Each row is a point on a tangle of strands that fork, close into loops and nearly touch. The rows are in no order.
Points whose rows are less than 109 apart are linked; no others are. Some points are linked to none.
k436: [-43 -50  -9   9  22 -29  -9  25  79   0 -31  22  67  42  19   9  24  -6
 -11 -18 -15 -30 -46 -14  33  13  22  -1  25 -11  14  21  16  23 -25  -7
  24  11  64 -15  17  -7 -52  16 -31]
k558: [  1 -10  22  40  -1  24 -26 -11 -45  19 -40   0  -6 -30  -6 -28  -3  -6
  22 -21  52  77   7  26   3 -25 -11  -1  37  15   6 -16  -4  19  -2  30
 -24 -11 -28  -9  -5 -27  22 -37  30]
k809: [-44 -68 -19  30  49 -22  -8  12  64  -9 -35  27  46  39  18   9  12 -19
  13 -13  15 -13 -40 -10  13   5  15 -22  33 -19  -4  22  14   2 -14 -11
  31   3  63 -13   5  -6 -32  15   0]
k535: [-35 -57 -47  54  55  -1  36  55  42 -26 -32  41  57  36  24 -14   4  -3
 -30   1  53 -20 -71 -15  -7 -17   7   9  -6 -31 -65  18  13 -36 -16 -23
 -19 -11  34  15   6  48 -52  39  -4]
k816: [-17 -33   1  34  31   3 -19  14   7 -11 -35  27  36  25  -4 -16  -8  12
  31 -24  57  -3   3  -2  -6   2  10  -4  10   3 -11  23   7   4  -8 -10
   0   6  35  13  -9 -11 -27  19   1]
k335: [ 44  22  25 -34 -16  23  12 -46 -81 -48  37 -16 -18  -5 -21 -19  -9 -26
   6 -33  28 -29  30  36   6  28 -11  45 -78  11 -16 -14  -5 -10  26  -5
 -31  26 -33  35 -27 -14  15  10   0]
k70: [  1   1  16  35 -16  65 -29  29  -4  34 -35   9  33  46   1 -41  28  12
   8   6  35  34  22  15   1 -22  -2 -51  11  23   6 -23 -18  25   1   3
 -39  -2 -10  12 -21 -13  30 -20 -14]
k455: [-33  56 -24 -35 -12   0  -9  76  15 -12  24  -7   6 -11  -1  13  23  35
   1  -5 -87 -14   3 -41  15  37 -11  -1  24  34  18   4  10 -15 -11 -43
  30   8 -30  45 -10  19 -28  71  18]
k284: [-16 -25   6 -10   0 -40  -6  -6  75  10  -7  26   2  -4   9  13  16  12
 -15 -16 -11  -9  20 -19   1  -3  43 -21  29 -19  49   5  -9  28  -9  36
  55   1  52 -40   7   0 -11 -44 -34]
k95: [-23  33 -15 -30  -6 -14  -4  63  70  22 -11 -17   9  12   1  20   7  15
  -9  28 -74 -20  19 -35  13  11  19 -30  33  -5  48 -19  -8  22  -4  -7
  43   1 -12 -16   4   8  12  13 -40]
k489: [-24 -42  -9  54  31  32 -21 -15 -23  13 -60   5   8  -8  15  -8  -5 -29
  39   2  45  62 -36  32  16 -42  14 -12  56  -6 -24  22  15 -14   3 -14
 -12  -8 -29  -9  -8 -15  22 -15  54]
k925: [ 25  33   8 -21 -22  59  -8   8 -37 -16  41  -2   2  30 -21 -30  14   0
  11  -8  11 -11  39  27  -5  20  -2 -20 -43  37  -5  -7 -20 -25  26 -21
 -18   8 -24  39 -34   0  17  31  -1]
k961: [ 10  29  13  11 -26  78 -19  30   3  28  -3 -12  14  36 -13 -32  28   8
   4  19   2  33  39  16  -2  -8  -4 -65   1  32  14 -31 -34  12  26   4
 -38 -10 -34  18 -29 -10  49  -6   0]
k569: [ 46  30  25 -54 -15  51  10 -73 -77 -57  54 -35 -17  -5 -13 -18  24 -47
 -14 -22  11 -17   4  62  17  33  -4  51 -82   2 -19 -29 -27  -8  20  -1
 -58  31 -47  22 -20  -9  25 -13  18]
k267: [-43  52 -22 -53 -44 -12 -19   4  79  -1  11  -7  23   3   8  22   6  45
 -53  -1 -78 -26 -69 -14  34   7  59  16  34  14  51  37  18  19 -22 -25
  31  21 -18  -7   3   3 -19  44 -17]
k149: [-11  51  -2   2 -30  32   7  86  32 -10   4  24  47  45  22  10  11  48
 -27  17 -32 -22 -34   2  19   4  22  34 -25   0 -21  32  -4 -53 -27 -64
 -20 -11   1  59  -4  41 -44  79 -35]
k423: [-21 -58 -41  50  45 -14  16  -1  15 -42 -18  35  26  17  17   3 -32  -6
  28  24  67 -19 -61   0 -10 -20  46  31  12 -31 -52  47  30 -59  15 -41
  -3  -6  26  31   0  21 -21  38  24]
k835: [-19  57 -18 -27   3  16  -1  77 -33 -12  25  -3   6 -26  -9 -21  58   1
   2  -7 -76 -13  47 -45  -2  36 -30 -20  -7  50  12 -35 -12 -26   0 -18
  20   0 -24  53 -27  24 -18  42  43]
k992: [  0 -10   6  35  26 -28  -2 -43 -54   8 -44 -10 -42 -51 -16  19 -31 -14
  29 -14  31  61   7  20 -11 -17 -10  20  31 -16   2  -1  10  -3  -3  25
   6 -16 -18 -18  23 -19  30 -26  60]
k16: [-12 -56 -36  63  16  13  -4 -18 -19 -13 -45  16   5  32  25  -4 -14 -38
  30  40  48  15 -66  27   2 -47  48  19  27 -37 -41  57  40 -51  14 -63
 -22   0 -15  23   7  23  35 -11  36]
k606: [ 46  21  38 -29 -19  39  12 -78 -84 -46  37 -42 -11 -21  -5 -11  18 -43
 -29 -27  15   8  -6  44  29  28 -24  53 -78  -3 -10 -46 -22  12   8  23
 -74  17 -57   4  10   0  19 -44  35]
k438: [-28 -25   2   0   4 -20 -15  45  84  17 -36  10  56  51  18  13  21 -10
 -15  -9 -43 -27 -32 -16  38  11  27  -5  25 -15  34  -1  12  44 -23 -12
  28  12  41 -17  16  -8 -28   4 -57]
k492: [ 29   4  16  -6   1 -17   0 -33 -55 -29   5   1 -11 -16 -28  -3 -30   2
  29 -52  52 -12  35   8  -9  22   1  41 -33  10  -3   2  11   9  19  -1
  -5  16  10  28 -11 -22  -2  12  12]
k165: [-25  58 -21 -29  -8  16  -6  86 -17 -11  28  -1   8 -18  -7  -6  46  19
   8  -6 -82 -11  25 -41  10  38 -22  -6   1  48  12 -13   1 -30  -4 -38
  22   1 -31  59 -16  20 -27  64  35]
k618: [ 42  15  13 -34  -8 -29  19 -39 -12  46  57 -16 -61 -18   1  21 -34   5
   7  41 -22 -39  38 -22 -57 -10 -36 -37 -14  -9 -22  -9  -8  10   9  24
  10 -17   5 -40  11  -3   5 -41 -52]
k577: [ 33  -5  10 -28  11 -70  24 -77 -26   8  12   4 -54 -55  -9  21 -32  -5
  13 -21  29  -5  29 -24 -41   4  -1  29  -3 -31 -11   0  20  22   3  36
  24  -8  34 -32  17 -15  -3 -34  10]
k935: [-37 -71 -21  61  34  15 -25 -11  -3   6 -61   7  -6  16  22   2 -11 -50
  34  19  28  45 -50  37  12 -47  16 -16  54 -24 -29  39  26 -21   5 -42
   6  -4 -17 -16  -7 -19  41 -19  44]
k806: [ -1  32  -9 -32 -15   1  -3  45  35  -5  15  -5  -5  23 -20  18  -7  40
   6  -5 -52 -33  36 -25   2  11  -7 -29  -4  15  28   3  -1 -12   1 -17
  30   8 -17  14 -11   9   4  42 -19]
k281: [ 62  12  50 -23  -3 -23  31 -59 -67   7  36 -21 -54 -28  -1  18 -45 -14
   5  31 -12 -36  24  -1 -31   0 -63  23 -48 -21 -33 -27  -3  15   3  27
 -23  -5 -18 -13   7 -14  17 -29 -26]
k7: [-25 -59 -27  38  18 -32 -13 -50   1 -23 -35  11 -22  36  -1  33 -30 -34
  48  28  26   8 -44  30   5 -24  56  33  29 -42 -13  60  48 -29  23 -67
  14   6  19  24  15  -2  43 -12  46]
k648: [ 37   1   9 -15 -24  45   2 -76 -68 -32  29 -46  -4 -44  -2   4  40 -26
 -10 -56  30  61 -21  38  56  37 -10  35 -40   5  -5 -24 -19   5   6  37
 -78  12 -54  -1  38  10 -12 -51  75]
k758: [ -32  -22  -12  -18  -15  -27   -8    4   82   -1  -19   16   74   21
   32    6   27    7  -59  -18  -39  -33 -107   -6   54    9   54   24
   18    0   17   41   31   32  -42  -11   13   22   63  -19   29    3
  -62   28  -36]
k128: [-24   2   2 -14  -8 -14 -11  57  89  20 -28   0  40  42   8  21  15   3
 -12  13 -63 -26 -14 -18  35   6  26 -13  30  -9  46 -10   3  37 -12 -21
  35  10   8  -4   9  -6  -2  18 -62]
k856: [  9  40 -15 -16  15  12  17  49 -26  29  26 -34 -39 -23 -20  -1   0   5
   0  60 -61 -14  69 -34 -37   4 -68 -56  -8  29  -3 -38 -29 -11   6  16
  16 -21 -18 -13  -5  15  18  -7   1]
k913: [ 22  12  12   7 -10  -4  -6  12  10  26  -2   3 -31   4 -15  -3 -26  21
  13  16  -7   2  60  -7 -36 -16 -28 -30  -3  -1  23 -26 -22  16   9  29
   9  -5   6 -18   5 -22  36 -23 -42]
k93: [-32  55 -27 -63 -30 -30   0  18  64   5  33 -18  -9 -11  -8  26   4  39
 -40   4 -89 -29 -13 -42   5   9  23  -4  29  18  49  15  13  -1 -13  -3
  40  11 -35 -16  -7  29 -10  24  -5]
k906: [-48 -59  -2   2  14 -38   2 -15  89 -17 -18  26  52  -1  23  15  50 -20
 -51 -34 -25 -25 -70 -12  48   6  60 -11  28  -7  38  28  14  21 -15  18
  55   4  66 -47   8   9 -47  -8  -1]
k434: [ 11   6   3 -12 -10 -24  -2   6  39  45  10   7 -33   0  -3  14 -10  21
   7  21 -25 -13  52 -13 -36 -10  -3 -37  13 -22  29 -18 -20  17   3  33
  30  -9  26 -40  20 -13  17 -45 -59]
k512: [ 21   2   4  24  11  18   4 -50 -81 -25 -15 -19   3 -29 -22  -4  -9 -15
  31 -42  68  34   4  27  10  20  10  30 -12   4  -8   4  12 -10  13   8
 -35   2 -18  14   4 -10   4  -5  62]
k202: [-58 -83 -19  11  37 -34   7 -28  86 -27  -7  27  40  11  27  17  45 -39
 -30 -14 -18 -21 -79  -3  37   2  50 -26  35 -20  12  39  17  -5   8   3
  62  -3  73 -34   8  12 -28   8  17]
k629: [-19 -24  17  54   7  55 -30  34   3  31 -57  19  41  36  13 -37  31  -2
  11 -12  50  37   4   6   7 -27  -4 -47  30  11  -5 -10 -11  27 -10   5
 -35  -2   2   1 -14 -22   8 -25  -2]
k718: [-47 -87 -36  65  51   5 -11  11  18  -3 -44  19  15  41  34  -3  -2 -55
  24  17  38  15 -60  24  -2 -33   1 -31  40 -35 -50  38  24 -26   6 -40
   7   1   7 -11  -3  -4  18   4  18]
k571: [-17  47 -30 -64 -21 -29  14  13  47   8  48 -14 -30 -17 -13  30  -2  43
 -29   4 -76 -36  13 -49 -13   9   3 -17  16  24  35   3  11  -9  -6   3
  46   7 -32 -16  -2  34 -11  13  -5]
k573: [ -5  34  -1   6   6  26  -4  64  19  36 -19 -19  -6  11 -22   2   3  18
   9  42 -46  -2  61 -15 -19  -5 -25 -61  10  13  30 -36 -29   4  13   8
  15 -12 -16  -8  -2  -2  40  -3 -21]
k129: [ 26  29   8  -2   1  16   9  11 -33  38  34 -32 -47 -23 -16   0 -30   4
  -1  67 -34  -4  54  -7 -50 -14 -76 -51 -12  14 -12 -42 -36  -3  18  29
  -7 -20 -22 -25  -2  -4  35 -18 -24]
k315: [-43  61 -29 -64 -39 -19 -12  14  70   5  20 -15   5 -17   3  19   5  42
 -52   4 -87 -18 -55 -32  17   9  45   4  42  16  48  23  17  14 -15 -17
  39  12 -32 -12  -5  15 -11  35  -5]
k533: [ 15  47   1 -28 -12  75  -8  11 -33  -4  49 -30 -11   4 -19 -34  36 -16
  -3  17 -20  17  42  16 -12  12 -31 -53 -28  40  -3 -44 -43 -16  36   9
 -24  -6 -41  22 -44   8  48  14  30]
k923: [ 43  19  21  -9 -42  59 -10 -44 -61   2  25 -33   3 -21  -5 -35  23 -15
   5 -31  44  69  -5  39  32  19  -4  25 -19  20  -4 -31 -13  25  11  34
 -72   6 -42   5  -4  -9  14 -40  33]
k774: [ 35   4  23  -8   6 -52  14 -55 -52   6  -2  -2 -48 -43 -15  15 -40  -7
  17 -18  30   8  38  -3 -34   1 -23  34 -11 -26 -12 -20   9  18   4  36
   1  -4   9 -20  15 -19  11 -27   9]
k549: [ 20  -4  20  11  -7 -21 -10  -3  -6  19 -17  10 -31  -9 -11  -6 -34  10
  20  -4  20  15  53   1 -35 -16 -19  -7   4  -4  14 -17 -14  27  -2  33
  13  -1  16 -15   7 -33  24 -36 -25]
k525: [-26 -41  -2  58  27  38 -25   3 -15  14 -60  15  25  10  11 -34  12 -14
  30 -11  63  46 -14  16   7 -32   6 -22  45   7 -21  10   3   5  -9  -3
 -17  -8  -4  -6 -14 -22   3 -19  26]
k583: [ 53   9  45  -7  -6 -40  23 -65 -74  19  14 -18 -54 -37  -7  19 -40 -16
   6   8   6  -8  24  -1 -33   1 -55  38 -35 -25 -23 -30   2  24   1  38
 -27  -8  -9 -22  25 -17  10 -40  -6]
k499: [ 15  -5   8 -25 -21 -64   6 -51  19  40  37  14 -43 -43  13  12   1  10
 -12   4   6 -21  39 -21 -46 -13  22 -27  11 -29  18   7  -9  15   3  37
  36 -13  49 -58  16   0 -18 -68 -49]
k127: [-29  -7 -10   4  -5 -19  -3  56  70   8 -27  13  74  57  32  12  12  18
 -39   6 -26 -27 -65 -13  38   1  16  32   4 -11  -5  22  22  16 -43 -40
  -5  11  41  11  24   5 -56  50 -62]
k660: [ 35   7  19 -20  -7 -21   6 -30 -32 -20  11   3 -23 -12 -20  -3 -36   8
  17 -35  34 -26  44  -2 -20  12 -14  22 -36   8   4  -2   7  14  16   6
   8  18   8  18 -10 -24   8   6  -9]
k527: [-21   4  -1   4 -12 -12 -11  57  59   0 -22  24  63  58  15   4   6  35
 -15   0 -15 -31 -32  -8  31   7  22  16  -1  -1   7  24  15   1 -34 -46
   2  13  31  23  17   9 -44  55 -52]
k253: [ -7 -54 -52  64  32  15  28   7  -1 -30 -30  34  17  20  25 -15 -16 -23
  26  31  73   4 -73  10 -11 -38  52  24  14 -42 -62  39  30 -54  11 -45
 -32  -8 -11  25 -12  38   5   8  26]
k301: [-23 -34 -34  26  24 -26  15  65  61  -3 -25  20  80  39  40   5  13  -2
 -56   2 -12 -28 -83 -15  28  -3   6  42  -5 -19 -37  20  23   2 -48 -30
 -12   5  62   4  34  28 -73  45 -55]
k167: [ 55  20  41 -37  -1  -9  35 -43 -48 -13  50 -24 -63 -25  -3  12 -39 -12
  -2  33 -18 -51  37  -4 -29  -2 -65   9 -52  -8 -28 -22  -6   2  10  17
  -6   1 -35  -8 -14  -6  28  -5 -19]
k437: [  3  46  -8 -29  10  58   3  34 -49 -12  45 -25 -12 -20 -12 -43  53 -28
  -8  19 -48   0  56  -8 -12  18 -49 -49 -33  57 -10 -59 -41 -22  22  10
  -4 -12 -31  25 -42  21  25  15  55]
k191: [-57 -80 -17  -3  34 -42   2 -44  82 -30  -5  29  19  -2  23  22  29 -33
  -9 -11  -6 -14 -56   2  25 -12  60 -21  36 -25  16  43  13 -10  26   5
  71  -9  68 -35  -8  10  -7   2  29]
k644: [-19  39  -9  -9 -27   5  -8  65  52  -1   0   7  51  45  20  22   5  49
 -25  13 -50 -23 -51 -12  36   4  21  31   2   0  -2  36  14 -19 -28 -67
   0   2   4  38  13  15 -40  80 -48]
k920: [-32 -45  11  44  31  -7 -23  17  26  19 -56  23  -2  11   8  -5  -2  -9
  19 -12  24  32  22   4 -12 -17 -17 -23  37  -8  10  -9 -14  29 -15  27
  23  -5  33 -22   2 -37  16 -35  -1]
k534: [ 30   4  22  20   7 -31   4 -39 -60   7 -18 -10 -37 -42 -22   2 -32  -6
  17 -25  36  36  28  10 -23   1 -29  32  -2 -12   0 -23   1  18   2  39
 -10  -5  -4 -10  16 -23  17 -32  26]
k107: [ 12 -11  -3  17  20  -6   1 -36 -50 -28 -18  -5   5 -21 -24  -5 -27  -4
  46 -38  70   7  18  14  -1  21  16  35  -6   4 -13  22  22  -9  19  -5
 -10   9   7  24  -8 -19  -7  14  42]
k233: [-35  -4   3 -31 -26 -22 -13   7  87   3 -19  18  56   8  21  12  28   5
 -69 -11 -55 -29 -88  -1  53   9  71  11  25  -1  53  28  20  42 -30  -3
  22  20  35 -33  12  -3 -34  11 -45]
k183: [ -1  26   3 -14 -20  17 -11  47  21  -7   8   8  20  46 -14   1   2  37
  10  -6 -21 -31  28  -9   6  18   7 -12 -15  20  21  14   0 -18  -2 -36
  11   6  -5  37  -6   7  -7  56 -28]
k472: [-11 -48 -22  60   2   4 -16 -38 -30 -14 -49  -1 -17  31   5  17 -21 -36
  36  30  30  25 -47  38  17 -42  50  23  22 -32 -14  66  50 -42   6 -70
 -13   0 -16  23  26  11  45 -23  51]
k365: [ 38  17  15 -20   0   0  20 -19 -38  45  53 -27 -63 -24  -3  17 -36  -1
  10  70 -41 -31  37 -11 -51  -7 -76 -43 -17   3 -37 -24 -26   4  11  25
  -2 -23 -15 -35   1  -7  12 -23 -30]
k767: [ 21   3  14  31   3  11   5 -58 -84 -14 -22 -30 -13 -52 -23   3  -6 -15
  16 -41  45  61  -1  32  13   4  -9  29  -2   3   3  -9   9 -10   9  23
 -35   0 -46  -4  21  -7  12 -23  75]
k22: [  4  -6   8 -17 -13 -50   2 -21  48  23  12  15 -29 -15   4  13  -5  19
  -6  -3  -2  -9  39 -21 -30 -11  22 -22  11 -23  33  -3 -11  14  -5  41
  42  -2  44 -44  13  -3  -3 -49 -44]
k133: [ 14  10   8  13  -9  34  -6   4 -32 -17  -2  23  27  20 -16 -36   2  14
  22 -23  70   0  21  18   3  21  24  15 -24  18 -20  20  -2 -11   7 -14
 -36   6  14  36 -27  -9 -17  19  -3]
k445: [ 46  11  -7 -24 -40  65  -2 -64 -58 -16  34 -44   6 -25   3 -14  44 -20
   3 -42  39  76 -24  38  57  50   4  41 -21  19  -7 -16 -12   9  -3  30
 -85  15 -37  -1  16  -2  -8 -46  53]
k673: [ 20   7  29  26 -18  30 -23 -14 -49  22 -20  -8 -12 -29 -17 -30  -8  -1
   4 -17  44  71  19  28  -2 -21 -22   0  12  20  10 -34 -15  27   8  38
 -32  -6 -32  -6  -6 -26  26 -43  13]
k970: [ 48  10  19 -36 -16 -34  21 -37 -17 -14  35   2 -50 -13 -15  10 -41   9
  11 -24  12 -36  54 -17 -30   6 -23  19 -38   2   0  -4   9  17  11  22
  17  13   3   2 -10 -13  12  -3 -26]
k18: [-52 -83 -25  43  57 -18 -10   1  53 -12 -34  25  24  36  24   9   3 -38
  25  -1  26   1 -42   3   4 -10  13 -24  46 -29 -26  30  16 -10   2 -20
  34   1  46 -15  -3 -12  -6  10  22]
k932: [ -7  37 -19 -43  -6 -18  13  36  37   9  31 -19 -30  -6 -21  21  -2  35
   1  14 -69 -37  40 -42 -14  11 -17 -31   7  16  32 -10  -2  -6   0  -1
  42   3 -23  -7  -2  17   6  21 -15]
k939: [ 24  32  14 -24 -16  28   2  11 -27 -18  40 -10 -20  12 -25 -17  -7   4
   9  -4  -8 -24  50  15 -17  11 -27 -21 -45  25   5 -15 -18 -17  27  -4
   0   7 -33  25 -30  -1  28  31 -11]
k722: [-21 -43 -28  35  39 -18   8 -19   3 -41 -14  29  22   5  -8  10 -35   3
  53   4  68  -5 -38   6  -5  -3  49  28  22 -21 -35  49  33 -45  22 -39
   4  -3  29  34  -5   0 -21  36  40]
k705: [  0 -19  11  13  21 -45  -5 -27   0  18 -24  17 -40 -30  -3   4 -24  -5
  27 -15  30  28  34   0 -28  -9   0   2  33 -19   4  -2  -7  22  -2  41
  33 -11  41 -33   5 -27  14 -40   4]
k621: [ 44  20  34   8 -21   2   7 -18 -55  21  17 -18 -41 -25 -15 -14 -36  -3
  -2  20  11  16  37  17 -33 -15 -54   0 -21   1  -1 -40 -24  18  13  33
 -20   2 -25 -13   1 -21  38 -31 -20]
k879: [ -9  26  -9  11 -16  22  15  91  47  -4 -16  32  59  49  25  -1   8  40
 -49  12  -4 -22 -46 -10  25  -9  21  51 -40  -8 -27  31  -4 -37 -42 -55
 -30 -15  24  49   0  47 -46  65 -46]
k142: [-40 -48   4   2  15 -33  -4   1  87  -2 -22  31  34   3  23   8  42 -17
 -33 -24 -23 -16 -23 -15  33   6  52 -16  30 -22  53  13   1  26 -11  32
  60   0  65 -54   8   5 -25 -29 -22]
k323: [-14  -7 -19  26   7   3  21  74  43 -15 -21  40  69  42  21  -7   0  43
 -45  -1  22 -31 -49 -12  19 -10  15  53 -40  -9 -34  35   9 -26 -44 -37
 -23 -12  46  37  10  41 -72  51 -38]
k55: [-26 -27 -32  37  34  -7  28  80  51 -11 -38  33  77  47  29 -10   7  11
 -50  -2  27 -26 -60 -20  15 -15   3  36 -23 -26 -49  14  12 -12 -39 -30
 -23 -14  44  16  18  50 -66  46 -38]
k196: [-41  64 -27 -32 -24   4 -16  65  34  -8  16  -6  23  -3  26  15  18  49
  -6  13 -86 -10 -50 -29  29  21   7  27  46  20   3  26  11 -10 -19 -63
  17   9 -24  45 -10  15 -40  93   5]
k123: [-10  43 -27 -41  14 -23  26  39  -9  24  50 -27 -46 -41  -2  13  18  11
 -10  44 -86 -36  49 -81 -25  24 -63 -27  -5  40  -8 -17   3  -4 -23  14
  36 -11 -21 -10 -15  42 -20 -13  10]
k74: [ 51  18  46  14 -23   1  11 -35 -87  24  27 -28 -35 -37  -7 -10 -31 -14
 -18  28   7  35  14  31 -18 -13 -63  16 -30  -4 -10 -53 -26  22  11  43
 -50 -11 -54 -21  11 -13  22 -48 -10]
k73: [ 15 -10   4 -28   3 -76  12 -75  -7  21  25  11 -50 -58   3  21 -10  -5
   1 -16  31  -2  28 -15 -47  -8  20   4  12 -34  -2  12  10  13   7  39
  39 -21  52 -49  12  -5 -14 -52  -6]
k590: [ 32  39   3 -33 -33  72  -5  -8 -40 -22  54  -9   0  31 -17 -40  31 -11
   7  -7  26   9  23  38   4  36  10  -8 -40  32 -20 -10 -30 -26  29 -11
 -50  12 -23  41 -43  -7  26  18   6]
k783: [-12  25  -9 -10  -1   1  -4  59  59  28 -15 -12  -1  21  -9  24   2  20
   6  33 -57 -19  45 -24  -7  -3   1 -44  18  -6  48 -25 -17  20   2   2
  32  -4  -3 -18   7  -1  26  -3 -42]
k754: [-16 -29  16  45  16   4 -29   7 -11  29 -60  14 -19 -14   0 -14 -12 -11
  17  -6  38  62  23  17 -13 -30 -13 -17  43   6   9 -14 -16  27 -12  30
  12 -12   5 -20  -6 -42  22 -42   8]
k239: [ 27   1  25  16 -22  18   0 -51 -84   1  -5 -35  -8 -64 -10  -1  14 -13
  -7 -37  32  88 -11  32  35  -1 -20  24  -5  13  14 -29  -9   5   1  44
 -47 -10 -65 -16  29   6   2 -43  67]
k97: [ 33   6  12 -37 -23 -43  22 -52   4  53  62  -4 -55 -31   8  20 -19  13
  -8  25 -15 -43  34 -26 -52  -9  -4 -41  -6 -14  -4   6  -5   9   6  21
  22 -14  21 -54  14   4 -14 -55 -59]
k521: [ 38  29  12 -22 -41  77 -14 -30 -44  -4  43 -24  -4  16  -9 -43  17 -13
  11 -14  40  42  15  42  20  27   4   5 -26  26 -10 -20 -21  10  21  13
 -67   9 -27  21 -26 -13  29 -18   7]
k857: [ 36  24  16 -47   5  -1  26  -9 -30 -21  57 -18 -63 -19 -10   6 -23  -3
  -3  30 -36 -51  52 -14 -28   0 -67 -13 -50  17 -16 -20 -13 -17  12   9
  12   3 -37   6 -30   5  21  17  -4]
k647: [-13 -48 -26  40  22 -31   1 -46   2 -35 -19  15  -5  20  -3  30 -37 -21
  60  24  40  -1 -42  15  -1 -17  64  37  25 -34 -23  57  48 -49  35 -62
   6   4  25  37  16   4   9  19  44]
k174: [ -3  43  -9 -29  15  31   8  53 -49 -17  40 -15 -16 -29 -11 -27  51 -17
  -2  11 -68 -16  61 -36 -12  21 -57 -29 -35  54  -2 -47 -22 -23   3  -2
  14  -1 -28  35 -31  25   3  24  45]
k470: [-10   8   3  -3 -13  -7 -13  42  40   0 -12  24  42  58   0   1   2  41
   4  -8  -6 -29   6  -8  18  10  16  -3  -8  11  17  23   5  -5 -16 -33
   5  14  25  29   3  -3 -26  43 -42]
k811: [-30 -63 -50  53  55  -5  29  31  31 -34 -22  45  44  30  19 -13 -14  -4
  -1  17  62 -22 -68 -10 -15 -26  26  14   1 -33 -61  33  18 -53   1 -27
  -9 -14  32  24   0  38 -43  40   8]
k776: [ 16  36   9  -9 -19  73 -12  20 -24  13  27 -24 -12   6 -21 -32  14   0
  -3  27 -12  23  48  16 -13  -1 -36 -54 -21  34   9 -47 -40  -4  33  11
 -29 -12 -43  14 -33   0  52   1  11]
k433: [-22 -37   6  23  25 -25 -17  -1  41  11 -43  25  -7   6  -1  -1  -5   3
  24 -18  18  15  25  -5 -16 -12   4 -14  32 -13  22   0  -6  28 -10  32
  37  -2  47 -26   5 -26   7 -32  -7]
k908: [ 39  10  38  25 -20 -12  11 -48 -98  15  -2 -30 -30 -56 -10   3 -12 -15
 -18 -12  28  60  -3  26   1 -10 -49  30 -17  -1   2 -47 -13  11  -3  51
 -47 -13 -55 -22  32  -8   9 -56  33]
k62: [ 28  24   6 -33  -4   0  14  10 -12  -6  40 -13 -42  -4 -23   9 -24  15
   4   8 -31 -35  58 -18 -28   2 -42 -28 -28  18   8 -15 -14 -13  17   5
  18   6 -24   7 -16   5  31  20 -17]
k949: [ 27  15  32  12 -24  28 -12 -15 -50  15   5 -12 -18 -15 -17 -30 -15   2
   3  -5  33  37  35  27 -13 -10 -26  -5 -16  15  13 -34 -21  20  16  25
 -32  -3 -29  -1 -12 -23  33 -26  -4]
k637: [-11 -22   1  17  35 -42  -9 -39  -9  10 -38  10 -39 -35  -9  15 -27 -12
  38 -13  29  45  23  10 -26 -17   2   9  39 -23  -1   4   3   7   1  32
  28 -11  22 -25   8 -29  22 -28  34]
k254: [-38  30 -13 -42 -45 -15 -21   4  86   3  -2   6  46  16  20  14  15  33
 -62   4 -65 -32 -90  -3  45   7  64  21  26   9  42  42  22  29 -31 -20
  25  25   7  -9  10  -2 -28  35 -38]
k21: [ 39  14  38 -12 -18  29   9 -79 -90 -37  21 -41 -10 -41  -7   1  14 -26
 -29 -42  27  31  -8  39  32  23 -27  49 -70  -8  -5 -41 -21   9   3  39
 -74   8 -59  -4  28  11   7 -51  57]

A piece is two or more points that can be reached from each other along the links. Count, over all rows, the pieces, the separate loops (a circle has one, a figure eight two, a Y none), the forks (points with three links) and the tips (points with one).
pieces -> 3
loops -> 3
forks -> 7
tips -> 7

How many points has the smallest loop of links through each point below? Write - if it is on no loop.
k323 -> 8
k16 -> 7
k705 -> 12
k129 -> -

Name the points in between on the shortest way along the links from the first point to the second, in order.
k660; k74 -> k492 > k107 > k512 > k767 > k239 > k908
k558; k992 -> k754 > k920 > k433 > k705 > k637
k436; k573 -> k438 > k128 > k95 > k783
k648; k939 -> k445 > k923 > k521 > k590 > k925
k433; k167 -> k705 > k637 > k992 > k534 > k774 > k583 > k281
k165; k70 -> k835 > k174 > k437 > k533 > k776 > k961
